Each row is a point on a tangle of strands that fork and nearly touch. The rows are in no order.
In the rows, zero is written as 100.
Points whose rows are less than 81 apart are linked; no others are.
Q514: [ 92  97  77 120 109 132 111 109  89 119 123  96  95  77  81  55  54 135
 109 103  98  77 111 140]
Q635: [120 115 113 126 101  55 116 118  99  94  73 122 128 134 101 158 126  87
  88 116 104 136 122  93]
Q406: [ 59 109  97  79 115 131 126  75  81  93  90 121 114  78 106  71 134  77
 122  74 106 116 115 137]
Q54: [ 89  96  90  78  97 127 101 122  86  82 121 123  90 104 111  52  81  93
 108 107 112  81 104 133]
Q145: [ 84 125 128 112  99  71  71 178 108 101 127  90 100  90 104  97  52 118
 101 114 107  86  94 131]
Q157: [101  69 105  84 108 109  84 123  95 136 122 110 110  83  97  83  86 107
 110  87 113  90 103  96]
Q613: [ 85 116 123  95  81  75  98  76  68  90  72  98  80 124 132 136 140  96
  86  97  96 121  97  78]
Q244: [ 77  61  66 108 128 127 122  92  97 109  95 104 110  69  93  28  53  91
 128 101 130 108 120 150]
Q308: [122 137  98 135  97  71  82 124 104  67 101 119 127 126  93 163 124 119
 103 100  88  97 115 111]
Q69: [ 81 119  79  86  78 101 131  82  81 113  85 109  91 102  88 116  84 117
 102 128  74 103  83  88]
Q513: [ 59 102  90  94  84 105 138  59  75 100  88  87  59 102  80  89 102  94
  91 134  86 104  88  84]
Q981: [123 109  88 118  83 127 107  70 129  88  88  82 131  81  88 133 127 104
 110  70  52  94  80  81]
Q447: [110  75  85  84 113 108  96  89  93 107 103  89  82  96  90  67  62  82
 107 130  82 129  74  70]
Q994: [ 80 100  42 103  96 119  92  69  98  96 114 111 106  87  98  95 104 139
 117  78  69  87 104 111]
Q225: [ 73  74 128  78 102 137 101  99  84 104 107 103 100  95 129  90 119  85
 107  99 133  83 102 102]
Q520: [118 125 128 118  94  97  91 107  91  72  70  98 145 124 144 163 169 101
  84  78  96 125 125  65]
Q220: [100 144 111  98  95 115 100 109 115  96 113 115 131  91 106 130 125 118
 104  89  86  70  95 127]
Q83: [ 91 117  71  97  73  81 107  53  94 103  98  71  86  71 125  94 139  97
 103  54  58 119  94  82]
Q348: [ 93 106 138  84  90  97  81  93 110 106 101 110 125 131 129 115 116  88
  93 104 132 101  75  69]
Q484: [118  94 129 110 108  70  93 126 109  97 106 102 112 129  98 125  90  78
  84 125 127  93 122  84]
Q140: [ 76 105  66 105 106 125 142  89  98 105 114 100  62  84  69  53  55 117
 113 129 106  66 110 131]
Q722: [ 99  87 138 115 100  90  76 113  90  68  93  96 105 143 133 127 143  79
  67 105 142 106 114  65]
Q190: [ 40  97  91  92  92 100 105 123  99 115 118 121  91  87  89  63  59 126
 102 130 105  77  87 115]
Q378: [ 98 112  61 108  92 114 101 105  91 102 115 114  90  72  83  84  92 150
 115  97  68  70 114 146]
Q606: [131 122 127 121  90 102  74  92  95  90  92  98 131 133 118 137 147  91
  77  92 119 106 117  70]
Q407: [ 88  96 149 109  91  74  90 182  95  90 109 112  81 103 104  98  60 101
  99 135 129  78  90 120]
Q605: [ 85 117  91  87  89 103  95  65  82  89 105 102  93  75 118 104 160  94
 108  74  73 105 106  92]
Q799: [ 85 117  99  77  85 109 115 111  79 108 111 111  87 106 105  89  99  83
 102 115  92  82 120 117]
Q300: [ 92 105  79 110  89 126 129  53 114 104  93  90 123  68  91 107 132  98
 128  65  73  96  96 111]
Q479: [126  99  96 102 126 101  92 104 102 101 122  80  80  94  78 101  66 101
 108 134  93  77 114 117]
Q849: [ 85  70 100  76 110 110 101  81 104 105 110  65  92 100 117  97 136  60
  81  69 106 120 114  70]
Q693: [138 121 100 151  83  69 102 121 112  86  75 137 152 105  88 168 114 130
 117 102  72 112  94  96]
Q612: [ 82  68  78  92 110 120 116  65  80 103  95  77  87 106  98  78 117  74
 100  69  91 118 119 107]
Q13: [106  67 101 112 109 125 101 135  84 109 125  84  91  75  98  47  37 105
 121 115 118  61 109 123]
Q153: [103  63 111  92 103 104  82  97  82  95 108  96  87 112  92  85  73  76
 106 130 109  88  84  74]
Q7: [150 112  77 126 101  67  73  80 114  85  93 100 113 116  80 140  92 125
 105 102  89 103  91  71]
Q916: [ 91 104  53  90 115 116 123  69  86  84  98  87  60  93  72  85  66 120
 116 112  77  85 108 116]
Q640: [ 83 109  82  64  92 128 144  74  79  97 101 102  72 100 113  68  98  80
 115  90 117  80 116 116]
Q268: [116 125 125 138  89  70  72 134  97  93 103 109 124 127  96 144  87 141
 103 108 111  90  97 125]
Q404: [ 73 128 121 104 100  92  98 137 110 120 135  91 103  72  92  81  68 119
 116  99 102  68 100 143]
Q668: [ 85  40  61  97 124 126 124 103  97  98  94  92  76  96  86  42  65  95
 109 114 115 101 114 123]
Q245: [114  85  95 103 100 131  91  63 106 115 110  95 115  77  93  88 131 101
 111  59 102  96  91  95]
Q641: [115  96  93  74 102 121  81 109 110  87 101 116  88 127 109  65 102  79
  90  92 109 104  90 116]
Q321: [ 96 113 121  63  93 110  82  80  84 109  88 103 107  85 135 114 157  92
 101  56  85 122  97  75]
Q748: [ 69  61 123  81  71  87 104 100  88  91  81  97  56 101 136  78 119  72
  79 104 113 106  78  67]
Q42: [109 109 112 123  82  96  97  86 104  83  74  84 118  96 125 150 171  90
  74  61  68 128 105  70]
Q562: [119 115  95 118  94  72  86 133 118 101  94 128 126 117 109 151 143 103
  79 100  93 119 121 108]
Q659: [ 81  94 132  93  82  79  84 136  83  98 108 126  97 112 106 106  84 105
  88 130 115  71  87 103]
Q676: [128 100  95  98 120  93  75 122 140 113 110  99 121  86  64 110  78 124
 105  97  84 106  87 105]
Q983: [ 75 122  79  96 107 111 104 108 118  97 122 104 139  71 107  78  92 124
 136  64  90  70 121 150]
Q945: [106  85  59 100 129 133 119  81 103 119 101  97 133  83  98  58  58 101
 134  84 113 108 124 133]
Q624: [141  69 104 105 122  60  79 129 107  97  80 104  89 119  70 134  60 116
  90 124 115  96  90  70]
Q963: [106  80  83 104 143 122  75  83 129 102 122  77 104  89  75  73  61 110
 113 103 101 108  90  92]
Q841: [130  94 103  97  99  58  91  86  80  85  80  94  57 123  97 115  76  82
 107 137 107 113 100  62]
Q516: [ 88 128 107  76  91 114 110  96  97  95  98 127  89 112  94 110 127 113
  98 102  95  79  97 126]
Q216: [ 81  80  60  96 107 122 139  63 105 135  89 102 111  70  85  71  80 103
 119  84 107 107 105 120]
Q445: [111 120 119  91 100 114  82  90 139 108 120 100 151 104 111 120 122 100
  93  86 112 106  82  70]
Q538: [ 99  76  90 102  88  99 103  88  90 148 110 108 100  84  99  93  97 103
  98 111  96 100  82  80]
Q288: [139 119  93 131  83  93 100  80 128  71  88  89 128 110  92 154 129 110
 101  88  69  99  96  74]
Q472: [110 103  93  68  86 117  94 111 116 109 104 112 101 124 118 102 119  81
  71  76 106 115 101  92]
Q960: [113  62 132 109 104  89  85 115  92  94  97  93  91 110 103 114  98  76
  91 121 127  86 100  54]
Q272: [128  95  96  94 120 114 113  96  89 121 100  82  93  98  63 103  90  93
 101 111  81 109 100 111]
Q172: [154  98 100 128 108  66  69  86 100  87  87  86  85 125  81 126  74 101
  95 132 118 106  87  57]
Q449: [109 104 130 114 102  60 120 109  76  89  78 109 102 136 103 143 101  75
  96 127 125 123 101  77]
Q854: [102 113  99 111  68  84  96  66  93  88  74  69  96  83 133 112 152 100
  77  34  48 126 102  72]
Q82: [107 111 155 129 116  67  89 113  89  77  67 107 109 126 134 128 159  79
  75 102 143 136 127  64]
Q124: [105 112 143  94 102  95  68 142 111  95 103 129 129 129 137 114 112 100
  86 111 152  95  95  88]
Q210: [112  80  49  95 122 122 124  49  85  99  79  79  57  87  73  70  84 115
 109 108  81 123  97 108]
Q494: [ 89  89  76  90 110 112 125  41 100 104  83  61 104  78  96  82 108  74
 107  51  76 144 101 105]
Q269: [123 106  83  87 100  82 112  86  92 103  94  80  87  97  81 125 115  84
  94  97  68 114 113  89]
Q213: [117  96 113 119 119  72  80 122 112 104  94  94  92 116  67 127  47 141
 101 134 109  88  83 112]
Q829: [ 84  86 122  99  89  83 105  75  87  99  94  80  64 104 120 101 131  74
  78  91  97 113  97  65]
Q762: [ 68  67 119  61  89 123 119 104  92  85  97 109  74  99 140  67 115  57
 101 123 123  90  88  89]
Q281: [100 144 120 107  89 106 110 128 121 120 122 103 102  96 104 113  93 129
  93  94  95  66  99 154]
Q534: [107  72 136  87  92  61 122 116  85  97  58  99  73 142 109 131  83  59
  76 122 114 127  96  59]
Q405: [128  84 101 111 112 105  89 140  95 101 130  94  76 104  94  69  52  96
  94 133 109  58 110 117]
Q546: [105  89 142  93 110  89  48 145  93  95 113 122 105  93  87  92  99  99
  99 116 116  90  97 103]
Q490: [ 83 123  83 101  89 105 114  91 118 108 105 112  94 104  73 106  75 142
  93 129  88  93  78 115]
Q881: [ 83 113 117 105  91  85  99  94  95  99  89 118  94 118  97 134 128 108
  85 118  99 103  85 104]
Q764: [147 116 109 100  88 122  94  96 123  91  95  86 110 128 113 111 142  79
  66  70 113 113 112  86]
Q775: [ 63  48  55  91 101 110 129  81 100 104  93  93  56  91 109  55  78  74
 103 108 106 105 101  83]
Q806: [ 47 103 105  97  97  98 101 144 109 104 128 103  98  77 106  33  51 112
 107 105 111  78  90 145]
Q834: [ 85  84  75  93  98  90 129  40  91 117  87  53  57  73  95  73  97  84
  98  64  72 139  99  78]
Q260: [107  92 117  80 107 112  75 145 121 103 110 116 123 118 126 108 120  99
  78  83 117  96 113  99]
Q906: [110 134 151 143 111  54  64 159 104  91  92 110 119 133  95 128  79 120
  96 111 144  97 104 120]
Q978: [132 124 117 106  98 100  75 128 136 111 119 101 150 100  88 113  90 114
  90  87 111 101  88  90]
Q400: [122  96  90  98 135 120  70 114 140 108 120  94 131  80  74  66  79 102
 106  78 109 121  81 107]
Q22: [105 123  96 103  96  90 100 128 109 111 109 107  77 106  83  98  44 147
  92 146  97  80  81 122]
Q461: [113  95  88  91  97  98 106  65 104 137 104  94  97  75 104  78 108  79
 106  78  96 116  90  70]
Q911: [ 93  96  79  74  99  70 122  71  91 106  82  79  54  82  89  92 102  71
  95 101  63 130 106  76]
Q695: [ 58 127  78  83  99 130 121  93 105  95 109 124 123  86 121  83 122 107
 114  78  85  92 122 144]
Q839: [ 77 112  68 104 103 131 137  52 105 102  94 108 115  63  68  81  96 119
 139  81  87 101  87 133]
Q23: [102 116  95 112 104 121  84 117 127  90 123 106 133  72  98  97 132 114
 108  63  86  87 109 148]
Q809: [ 98  85 113  95  88  74 107 103  67  78  86 114  74 123  98 102  85  75
  97 160  98  98  80  68]

Follow the links from the first point to the second, and from the first to the third. Name the last point that the two ways share.
Q479, Q404, Q225 -> Q829
Q916, Q762, Q124 -> Q829
Q245, Q484, Q513 -> Q172
Q404, Q445, Q722 -> Q472
Q157, Q490, Q534 -> Q172
Q145, Q994, Q260 -> Q516
Q520, Q281, Q269 -> Q516
Q494, Q983, Q659 -> Q220

A fork is a point with three links. Follow the links from the first point to the second and name the forks in between, in order.
Q693, Q538 -> Q308, Q449, Q153, Q172, Q300
Q23, Q140 -> Q220, Q516, Q829, Q514
Q281, Q42 -> Q220, Q516, Q799, Q472, Q606
Q854, Q405 -> Q606, Q472, Q799, Q516, Q829
Q695, Q963 -> Q220, Q516, Q799, Q472
Q22, Q775 -> Q172, Q300
